Each scene shows the same named points in several views. A view is turned or mirrored, and shifted as a whole, has a little noise and may leave points out.
(in the rows, 128 means zero)

Scene 1
View 1
gos: [165  91  95 119 145 158 159  59 140  84  72 133 102 137 148 108  56 151
 149 154 114  82 160 148 113 154]
dil: [185 112 145 148 155 102 146 171 164 136 139 111 149 101 124 128 186 126
 125  56  98 161 143 206 104 146]
Tok: [192 124  96 121 175 117 161 154 189  88 121 122 134 118 155 139 154 121
 143  96 103 161 104 185 135 143]
letim: [144 110 129 126 167  77 130 173 139 129 197 126 141 159 108 113 151 137
 138 100  79 153 108 123 130 145]
nok: [161 106 111 133 125  87 151 114 134 112 131 107 152 149 142 100 117 147
 173  84  45 147 143 179 114 161]
Vol: [131 108  61 111 161 126 176 142 150  95 135 135 155 125 177  87 164 121
 176 100 103 141  98 169 124 162]
did: [155 117 110 115 171 124 145 159 172 112 123 143 162  99 156 133 156 120
 132  93 109 145 111 160 107 136]
Tapet: [157 117 161 134 147 128 134 203 156 168 144 131 179  96 116 118 194 111
  91  65 124 145 166 166  79 127]
dafol: [167 116  87 100 144 162 161 106 151  82  97 135 112 169 142 104  66 135
 133 167 120  91 154 118 129 140]
Fub: [155 100 139 130 143  83 122 104 139 119 124 129 154 127 132 130  97 159
 154  96  53 137 133 146  99 148]
kip: [206 126 134 119 147 147 146 127 189 104  64 128 142 101 148 153 104 125
 110 109 114 126 165 178 102 125]
miz: [161 111 122 114 178 150 137 135 175 112  85 162 153  78 158 147 130 124
 110 114 138 116 129 149  91 129]
kis: [145  95 105 123 155 154 157 120 141 116 110 138 132 114 144  98 133 129
 133 120 134 104 149 156 101 150]
nin: [160 103 154 135 202  89 112 169 174 134 151 156 157  73 129 169 175 132
 114  76 109 158  86 151 102 133]
Tovad: [180 103  91 127 149 169 180 114 154  96  94 116 101 135 144  96 121 127
 134 131 141 102 167 179 121 153]
Dif: [137 117 106 101 137 136 142 137 140 113 121 142 158 154 142 101  98 131
 131 135 101 112 148 113 106 135]
mezi: [169 115 106 106 154 149 144 106 167  92  77 145 142 118 158 133  83 135
 130 135 113 108 143 142 107 134]
gusef: [107  93 123 109 154 138 125 124 136 136  98 174 191  74 166 117 125 133
 127 102 114 107 135 127  63 135]
Geke: [177 121 128 112 133 124 135 109 153 102  93 130 146 146 135 130  68 145
 130 130  82 117 159 133 109 131]
Riziz: [143 103  75 107 175 135 160 118 153  87 125 143 127 135 159 106 120 132
 156 131 116 119 103 139 128 153]
rima: [162  85  66 132 199 152 180 101 162  76 108 138  93  97 169 112 153 132
 161 119 147 117  95 192 134 167]
pag: [202 139 158 122 133  85 122 165 168 126 142 109 152 167 101 143 102 138
 113 100  57 158 157 139 122 124]
View 2
Vol: [105 122 143 153 113  63 156 146  96 155 150 109  91 100 114 128 115 160
 168 135 164 124 129  90 145 128]
nok: [118 107 111 132 118  82 126 132 111 113 194 132 165  91 122  62 146 140
 143 140 175 121 125  91 131 115]
pag: [133 138 165 141 138 129  89 137 114  94 218 153 200  87 107  39 156 130
 177 139 122 114 167 154 160 132]
gusef: [137 155 146 146 170 111 104 120 155 141 152  97 110  49  93 137 132 161
 128 125 187  97  78 170 164 139]
gos: [151  51 108 194 166 118 128  92 133 108 187 101 167 133 156 167 170 146
 146 106 155 120  83 128 161 159]
Riziz: [137 100 137 175 131  84 153 134 108 142 179 119 117 117 119 152 127 160
 172 122 150 117 126 133 155 154]
mezi: [136  96 160 184 162 119 122 112 137 111 175 108 159  96 145 147 152 149
 171 125 149 117  92 150 174 147]
Tok: [109 107 187 162  88  94 148 140 107 126 163 121 134  84 138 103 111 146
 188 129 125 141 147 131 177 115]
Fub: [146 115 120 136 130  94 120 131 136 112 211 142 176  71 115  75 142 145
 140 133 179 111 107 151 144 127]
rima: [125  56 144 180  79  82 170 117 114 147 148  93  98 110 144 170 104 155
 156  96 136 142 122 128 177 130]
miz: [132 122 183 171 139 127 118 117 149 127 148  98 124  62 124 148 123 152
 157 115 142 120 105 181 196 132]
letim: [142 148 133 127 108  86 121 157  97 145 212 149 135  96  64  64 124 149
 156 128 137 109 188 158 143 143]
kis: [132 106 131 161 139 117 112 105 123 133 152  92 117 101 110 140 140 151
 135 108 146 115 120 135 167 141]
Geke: [142 105 142 170 171 124 109 116 133 100 201 128 185 101 133 110 167 143
 167 132 151 112 106 147 159 150]
Tovad: [119  68 140 176 127 128 116  92 108 115 151  90 140 127 143 136 150 140
 149 103 120 132 135 103 176 132]
nin: [137 154 187 130  79  99 127 150 139 142 175 132 122  29  85  83  84 152
 150 118 140 124 152 214 191 116]
dil: [103 131 169 118  76 119 102 123 118 124 148 111 135  52 103  47 110 134
 136 117 129 134 163 134 177  90]
Tapet: [106 179 177 115 123 147  64 116 126 133 130  98 113  45  69  61 121 140
 124 116 126 112 172 161 186 108]
kip: [118  99 188 172 140 148 103 102 143  96 156 102 172  73 156 113 148 135
 167 122 126 131 107 150 196 120]
did: [117 141 179 152 116  99 127 139 121 139 154 113 116  65 111 110 113 153
 169 128 144 122 133 149 175 122]
dafol: [148  83 131 198 183 121 123 108 110 115 192 110 159 150 135 165 173 151
 179 119 133 110 117 128 157 176]
View 3
gos: [107 143 164 123 130 192  94 101 211 165 133  89 144  67 129 124 141  97
 121 151 188 112 168 103 134 142]
Tovad: [138 116 146 104 135 206 115 126 151 154 134  80 133  91 162 151 110 127
 107 153 192 136 176 106 140 136]
gusef: [178 116 143 141  75 171 125  93 186 163 132  95 160 132 123 162 134 106
 160 148  92 153 107 177 135 160]
pag: [134 130 130 169 152 166 118 143 107 132 164 120 193 136 174 153 161 123
 178  27 170 136 170 163 134 160]
mezi: [131 143 153 122 121 186 119 109 180 152 137  98 156 117 154 149 164  93
 137 143 154 116 159 128 145 134]
Dif: [127 124 123 142 113 188  98 121 163 164 136  69 169 134 131 126 150 127
 154 110 152 143 128 141 141 146]
dil: [196  88 138 124 129 186 129 131  81 125 162 130 156 119 195 200  94 129
 141  81 133 159 171 186 115 168]
Tok: [146 113 139  77 134 213 103 126  96 118 162 113 157 141 207 168 137 103
 124 117 140 129 171 170 124 134]
Tapet: [222  93 130 154 104 171 166 143  93 143 146 106 161 150 169 197  91 154
 164  88 118 183 139 184 151 164]
dafol: [ 95 145 144 123 132 201  97 123 183 160 130  65 153 114 134 107 155 113
 133 134 194 119 155 102 156 124]
letim: [145 108 128 126 122 199  74 140  94 123 170 104 180 142 152 109 108 135
 166  44 137 168 133 208 128 155]
miz: [176 138 163 111 103 182 148 113 161 140 139 113 150 140 162 167 136  94
 143 156 123 138 149 160 164 134]
kis: [158 114 147 116 108 195 115 116 159 155 135  86 141 107 140 145 104 127
 129 144 149 149 145 140 138 145]
rima: [147 115 168  42 120 234  82 110 141 127 146 102 123  98 172 137  92  96
  92 179 151 135 168 154 130 124]
Vol: [141  87 114  71 106 228  61 108 116 143 147  73 152 134 172 153 122 123
 113 141 121 144 129 171  96 143]
Riziz: [123 123 141  83 114 218  73 113 151 142 146  82 151 125 150 115 129 106
 125 138 147 136 141 155 129 129]
did: [171 111 137  98 109 198 117 118 117 131 152 104 160 151 178 167 131 109
 142 124 114 146 140 182 133 143]
Fub: [137 120 146 149 121 172  82 100 158 140 159 126 176  92 146 142 144  99
 160  70 135 129 151 180  97 174]
Geke: [120 139 145 149 133 175 109 108 176 154 144 105 169 105 151 149 169  99
 149 105 167 114 163 130 129 152]
View 4
kip: [130 166  97 168 110 159 101 145  99 172  92 220 113  78 132 129 181  74
  94 151 154 145 161 130 144 142]
letim: [117  85  96 113 139 134  78 130 133 101 120 121 149 118 112  84 156 127
 123 237  89 168 148 148 168 143]
Tapet: [144 171  94 145 143  84  98 130  74 101 113 137 134 127  98  98 212 108
  92 139  82 172 136 172 147 148]
gusef: [118 152 125 130 186 165 130 119 124 167  89 162 115 128 135  89 158 118
  97 108  91 155 155 149 128  88]
Vol: [150 125  94  94 144 148 112 106 147 150 112 141 143 126 108 123 124 106
 182 161 112 101 154 113 173 119]
nok: [111 119  98 145 140 146  60 108 113 145 119 181 121 109 118 146  96 141
 155 206 104 149 156 120 142 143]
did: [139 133  95 121 130 140 119 123 112 142  94 147 138 111 108 100 173  91
 133 151 119 146 165 123 167 118]
rima: [151 160 105 144 102 171 123 129 181 178 125 144 146 103 117 127 128  26
 164 153 140  87 131  99 187 103]
Tok: [144 126  83 128  95 141 108 128 110 144  99 157 147  94 105 118 163  72
 154 183 146 134 168 101 184 132]
mezi: [124 141 109 138 136 193 110 142 146 189  94 213 115  86 146 116 153  85
 102 160 144 127 162 133 142 125]
Fub: [ 92 112 111 158 146 167  74 119 115 150 103 181 120 102 132 115 116 134
 115 199 104 182 163 126 133 118]
nin: [115 121 102 149 120 127 122 131  88 112  85 109 151 113 102  64 193  83
 108 166 106 206 167 117 177  94]
Riziz: [132 115 107 110 139 185 112 128 177 170 111 159 137 109 132 107 132  85
 141 184 128 111 153 127 166 114]
dil: [132 156  88 168 109  92  84 121  73 110 118 139 139 112  90 123 167  93
 132 170 103 171 146 126 165 142]
Dif: [125 119 109 103 165 175  94 136 158 162 109 193 119 108 143 105 153 124
 100 181 111 123 152 165 135 144]
Tovad: [148 171 106 151 118 165  87 144 169 176 135 195 124  94 133 142 143  58
 121 170 135  89 124 143 154 150]
kis: [133 160 112 141 146 162 102 132 161 164 124 169 124 114 131 117 145  82
 112 152 107 115 132 150 145 124]
gos: [113 149 126 157 139 218  86 143 190 209 122 227 105  86 162 136 107  78
 102 181 139 104 137 138 129 124]
miz: [132 158 111 142 135 167 131 141 123 170  88 174 126  98 130  94 185  68
  93 127 133 148 158 135 155 104]

Which points are out of place in each view (at most two, in the order of its rows)? Write none if all are in place.
view 1 -> none
view 2 -> Tovad
view 3 -> Geke
view 4 -> rima
